A landscape with many valleys, sampled at points; each row gives a point and its height.
A ball rolls from a point to the lowest of its 2 nearest points, and stops where none of them is lower. Distance is the straight distance between rows; heights are no part of it.
J209: 116  127  176  134  134  137  140  114  107  108  130  116  117  159  131  129  98  123  128  147  170  166  135  152  h=374
J896: 92  122  134  151  83  92  133  140  164  153  164  133  161  111  112  124  82  135  145  166  82  110  121  94  h=469
J503: 176  150  123  149  116  117  122  136  142  125  128  122  142  75  121  136  135  104  137  164  118  101  110  125  h=465
J268: 118  126  123  119  114  84  178  102  134  126  127  131  116  153  135  132  96  151  89  117  126  167  139  130  h=98
J514: 157  160  140  104  173  141  125  160  123  68  83  117  145  153  133  128  134  85  154  113  162  113  157  152  h=376
J844: 135  110  113  127  160  153  102  156  120  163  120  139  110  101  113  113  151  135  147  108  104  68  105  102  h=501
J630: 121  70  123  126  116  133  113  112  134  140  156  122  108  94  137  112  159  174  112  94  88  122  141  140  h=160
J618: 163  158  121  141  114  92  161  159  150  135  119  155  150  124  105  160  88  77  134  160  136  100  103  97  h=537
J282: 86  131  135  137  196  132  150  116  127  151  100  120  142  150  152  125  117  120  128  139  130  110  171  130  h=330
J487: 141  107  96  121  135  125  135  141  110  133  118  150  111  143  133  119  156  125  112  72  115  116  125  115  h=287
J783: 154  114  110  121  106  101  124  137  114  106  124  160  130  145  100  102  136  126  133  66  129  141  129  107  h=303
J817: 101  109  167  125  166  87  178  126  118  106  106  136  125  141  118  127  95  114  107  109  158  106  154  137  h=266
J420: 159  130  115  124  158  155  107  172  134  147  108  146  142  116  112  128  151  97  154  116  139  82  121  108  h=494
J887: 125  144  156  151  87  144  84  131  113  117  166  123  139  107  101  133  110  138  154  163  139  142  82  127  h=660
J155: 165  154  149  128  170  125  115  141  126  71  102  109  149  118  123  150  137  89  138  138  154  98  141  148  h=407
J572: 130  94  135  144  146  127  129  159  128  159  126  127  125  70  125  150  159  113  124  159  126  63  118  133  h=464
J589: 130  158  67  116  94  146  97  120  115  112  141  127  153  169  154  134  158  116  142  112  134  172  123  148  h=293
J701: 149  117  131  114  119  125  101  117  146  87  132  133  140  94  103  103  142  119  148  94  136  125  154  124  h=150
J965: 135  119  114  96  109  131  160  142  178  184  133  126  116  80  103  134  114  143  130  137  84  91  126  103  h=514
J528: 135  112  148  133  81  113  99  117  141  110  147  115  142  89  95  119  124  120  141  119  120  128  139  133  h=245
J122: 112  112  119  137  48  96  139  133  122  135  167  136  119  143  118  134  131  128  109  123  130  189  106  139  h=229
J734: 145  126  142  114  140  108  133  139  117  99  108  156  98  135  85  109  106  140  118  75  142  133  129  93  h=331
J36: 115  78  161  148  79  103  99  121  106  102  147  132  131  110  99  112  127  121  145  100  143  153  134  145  h=327
J345: 133  137  105  117  58  163  87  114  127  126  176  92  142  95  130  132  161  130  148  151  128  168  114  156  h=487
J347: 134  62  147  118  97  114  132  102  134  119  153  113  94  79  131  114  157  154  99  97  118  140  142  163  h=192
J933: 155  156  138  147  121  107  123  162  111  93  122  153  120  159  117  154  103  108  131  139  139  137  77  109  h=565
J717: 141  121  116  118  137  140  134  151  142  178  140  127  111  80  110  132  145  155  131  139  72  82  100  102  h=507
J670: 91  126  129  159  173  126  130  145  126  156  116  136  169  145  158  135  125  97  134  151  145  102  148  116  h=315
J15: 127  144  141  160  111  127  120  138  101  116  148  114  148  134  160  150  127  110  120  189  150  154  106  162  h=422
J250: 139  169  154  130  153  126  151  127  126  113  114  118  93  141  109  146  72  145  115  147  133  124  93  113  h=594
J509: 113  94  95  97  98  124  134  102  153  140  134  129  137  146  143  110  144  129  122  89  131  167  172  125  h=254
J357: 143  174  114  103  153  156  129  134  115  110  104  125  111  185  152  146  118  136  128  128  127  159  121  140  h=186
J107: 104  91  151  130  81  139  113  117  112  130  149  136  104  132  110  112  120  146  121  103  159  159  125  144  h=354
J755: 113  109  120  152  76  101  120  110  117  104  156  126  130  136  139  130  140  135  108  121  111  171  122  152  h=143
J671: 148  118  104  130  131  124  159  151  140  166  116  127  121  83  143  151  169  102  118  150  99  83  124  136  h=471
J906: 114  127  77  139  110  117  126  154  143  170  127  160  174  146  137  124  154  103  142  131  93  119  127  99  h=288
J553: 129  83  121  126  146  88  167  143  104  131  115  162  96  141  119  109  142  146  94  73  112  110  120  97  h=277
J208: 120  142  113  116  142  98  182  126  116  130  97  143  119  184  145  139  105  127  93  130  140  167  134  120  h=177
J776: 135  132  170  153  173  143  105  147  100  89  113  115  127  106  120  132  142  106  138  139  153  95  122  129  h=432
J987: 105  141  128  121  163  89  188  122  145  154  116  130  128  117  112  119  88  125  120  135  104  95  140  86  h=246
J880: 102  118  127  172  92  113  104  117  141  131  165  107  144  128  147  128  138  140  128  147  89  137  123  140  h=220
J595: 149  126  121  106  157  168  109  165  108  107  100  147  112  165  136  136  161  111  150  109  151  113  126  143  h=151
J995: 106  113  92  131  95  123  135  121  136  152  127  148  146  159  150  120  158  121  125  120  121  149  146  123  h=271
J937: 155  135  123  90  118  149  126  87  132  107  125  105  103  120  141  134  138  139  122  120  164  165  146  155  h=428
J548: 136  150  154  144  119  161  108  149  103  138  138  126  107  134  105  148  100  140  143  158  152  148  75  131  h=632
J246: 122  77  147  127  94  92  156  125  143  144  135  129  114  94  118  126  131  134  109  124  113  120  150  146  h=239
J702: 133  92  110  100  132  119  162  127  123  126  99  136  110  148  157  141  166  100  112  110  154  141  161  155  h=219
J861: 119  150  111  149  141  148  88  129  94  124  131  151  118  174  141  111  125  177  125  103  101  154  96  109  h=365
J238: 156  140  120  152  107  114  132  178  121  130  134  162  146  135  116  156  104  94  139  155  134  129  79  91  h=551
J68: 108  137  127  141  85  128  115  141  153  162  143  140  165  114  109  132  104  117  163  152  109  127  109  96  h=493
J971: 92  113  167  155  121  82  163  118  158  148  158  124  154  117  120  119  57  144  127  169  102  112  133  99  h=440
J366: 159  147  98  130  89  165  89  117  138  135  154  106  149  95  133  139  175  134  141  151  106  127  116  148  h=496
J118: 148  108  132  111  142  161  79  124  107  87  124  131  110  115  119  117  159  137  155  85  155  125  138  132  h=64
J193: 160  123  129  121  131  130  123  160  145  130  117  138  141  95  99  135  132  73  141  132  140  105  124  108  h=483
J320: 138  130  116  136  87  83  162  101  143  114  148  124  127  131  132  141  120  144  86  129  92  161  129  135  h=178
J325: 103  128  187  150  170  108  141  131  111  88  108  117  129  147  127  129  89  113  120  132  154  123  146  142  h=312
J720: 137  174  86  119  120  137  116  129  107  98  124  121  129  180  164  138  143  145  123  123  110  174  117  148  h=251
J315: 95  153  133  159  118  145  93  102  125  127  164  94  155  128  144  126  109  149  136  152  121  153  119  144  h=306
J406: 155  150  142  98  136  139  138  116  126  101  110  116  94  127  107  139  118  134  128  123  160  138  130  146  h=398
J857: 116  94  119  107  80  140  122  117  125  161  149  145  98  150  119  114  118  170  122  104  127  168  111  126  h=313
J807: 134  127  150  108  127  154  78  113  107  89  142  130  110  140  113  93  121  167  146  74  147  144  129  126  h=158
J287: 90  103  163  163  128  108  119  120  123  123  145  136  161  129  112  98  101  126  142  125  142  124  152  117  h=367
J901: 111  140  157  127  171  106  150  127  149  137  126  119  133  98  90  102  81  129  130  127  131  72  141  99  h=289
J834: 89  139  131  98  166  143  156  106  137  131  104  127  143  162  146  116  108  128  127  121  144  142  176  121  h=346
J655: 99  123  160  143  175  135  118  139  131  132  123  127  143  126  103  105  102  120  147  121  149  93  137  105  h=328
J34: 118  138  144  116  175  107  190  134  121  112  87  130  102  177  138  140  105  119  99  125  145  134  149  135  h=223
J721: 113  119  146  121  163  186  91  155  105  115  109  129  140  168  146  125  146  131  162  122  166  132  139  148  h=218
J569: 148  114  112  93  145  165  135  140  125  133  99  132  117  136  158  137  168  102  126  119  162  126  152  152  h=198
J358: 117  85  116  106  114  98  149  102  138  109  117  135  115  131  156  120  159  115  106  94  145  152  182  149  h=235
J772: 117  159  89  103  168  116  168  98  141  127  99  110  134  147  155  119  125  139  98  121  109  137  170  117  h=366
J575: 142  164  121  111  160  141  96  128  128  78  105  125  155  161  139  123  148  102  150  102  128  128  168  135  h=348
J318: 135  179  120  113  186  171  122  131  122  135  104  118  116  149  153  144  128  127  139  159  128  126  123  138  h=70
J895: 133  166  114  137  108  106  124  132  158  126  133  133  171  126  114  134  82  93  153  154  123  120  120  83  h=517
J461: 146  113  154  157  154  126  98  163  108  121  143  123  142  84  114  127  157  113  147  147  132  66  108  128  h=452
J639: 142  127  99  122  134  155  121  134  136  172  122  108  132  94  153  138  181  113  130  162  115  103  141  133  h=477
J327: 167  175  120  133  118  123  129  101  153  116  130  93  123  86  134  154  134  131  125  158  102  126  126  140  h=439
J632: 140  147  143  122  109  144  142  124  116  142  124  132  93  146  127  142  100  155  111  143  140  152  83  124  h=611
J55: 139  148  97  100  144  111  171  76  167  143  117  110  119  119  136  129  117  149  96  127  110  138  154  126  h=380
J93: 107  152  140  146  144  136  104  110  117  118  132  121  134  151  120  115  107  167  134  122  119  146  124  112  h=378
J458: 143  148  89  107  116  158  83  123  127  96  131  141  150  166  132  117  149  106  157  80  133  156  150  133  h=323
J454: 96  103  150  139  133  159  98  119  123  157  148  127  133  114  137  104  137  157  142  142  135  124  130  127  h=176
J241: 113  78  106  99  110  122  168  136  175  186  134  132  111  92  121  132  145  148  108  139  75  99  138  131  h=520
J984: 157  122  114  111  133  130  149  141  121  143  108  149  99  128  127  138  146  124  103  118  124  114  104  127  h=301
J385: 91  117  111  155  139  112  134  156  138  173  130  161  177  142  147  108  131  110  145  137  106  98  137  86  h=299
J518: 122  134  161  139  103  146  134  109  116  124  144  104  131  116  131  136  120  119  121  169  171  160  135  165  h=434
J22: 164  143  102  117  130  149  109  118  125  147  129  139  102  115  124  129  150  156  122  119  115  126  96  124  h=322
J600: 75  116  179  160  120  111  154  122  132  153  146  126  151  130  130  116  72  127  140  156  139  122  146  120  h=405
J493: 122  66  135  135  117  80  167  135  126  136  123  140  91  125  131  123  140  126  90  98  117  118  129  136  h=265
J159: 139  133  117  114  91  161  94  79  132  109  161  91  135  109  134  136  151  136  137  138  148  176  141  175  h=457
J392: 122  169  116  138  181  123  123  121  128  132  109  117  127  134  155  134  137  136  123  148  107  95  109  121  h=163
J803: 151  141  161  156  147  99  129  142  112  98  118  146  109  126  102  140  81  133  128  130  127  117  79  105  h=579
J914: 91  124  158  126  150  172  99  128  100  127  130  118  136  135  136  117  134  137  158  150  167  129  139  144  h=238
J142: 171  150  140  91  160  144  125  138  115  87  99  136  84  144  97  129  115  129  130  84  138  123  117  117  h=361
J603: 107  68  151  135  111  161  97  111  143  164  157  113  122  77  120  110  145  176  135  130  113  106  137  143  h=111
J735: 120  160  122  134  175  94  165  120  129  141  105  127  121  125  139  138  112  122  100  136  111  95  115  112  h=207
J764: 148  130  100  123  121  170  96  116  124  128  130  105  139  98  147  135  193  114  133  137  141  123  133  158  h=485
J757: 110  97  95  106  57  102  154  127  138  168  154  158  117  156  117  123  127  155  101  104  105  170  109  122  h=286
J376: 106  159  119  175  136  123  117  114  121  124  142  97  168  128  161  136  126  106  132  187  124  139  129  146  h=375
J7: 127  146  108  148  150  163  100  139  102  150  133  139  110  156  151  124  150  161  133  124  107  117  82  127  h=345
J228: 145  168  129  104  129  134  162  83  172  126  112  93  118  109  127  137  113  127  108  149  129  130  147  143  h=406

Where does a ball stop that starts at each point below?
J776 | J318
J142 | J603
J518 | J268
J632 | J318
J717 | J595
J7 | J603
J896 | J318
J834 | J595
J366 | J318

Call two points neighbours if one is among the 2 nearest of the other. Go from one point of each pair to the other, from neighbour to neighbour, staying as low as possible. Name the highest point that can't be avoided.
J268 / J318 | J366
J603 / J755 | J93
J268 / J118 | J107
J755 / J268 | J320
J603 / J595 | J914
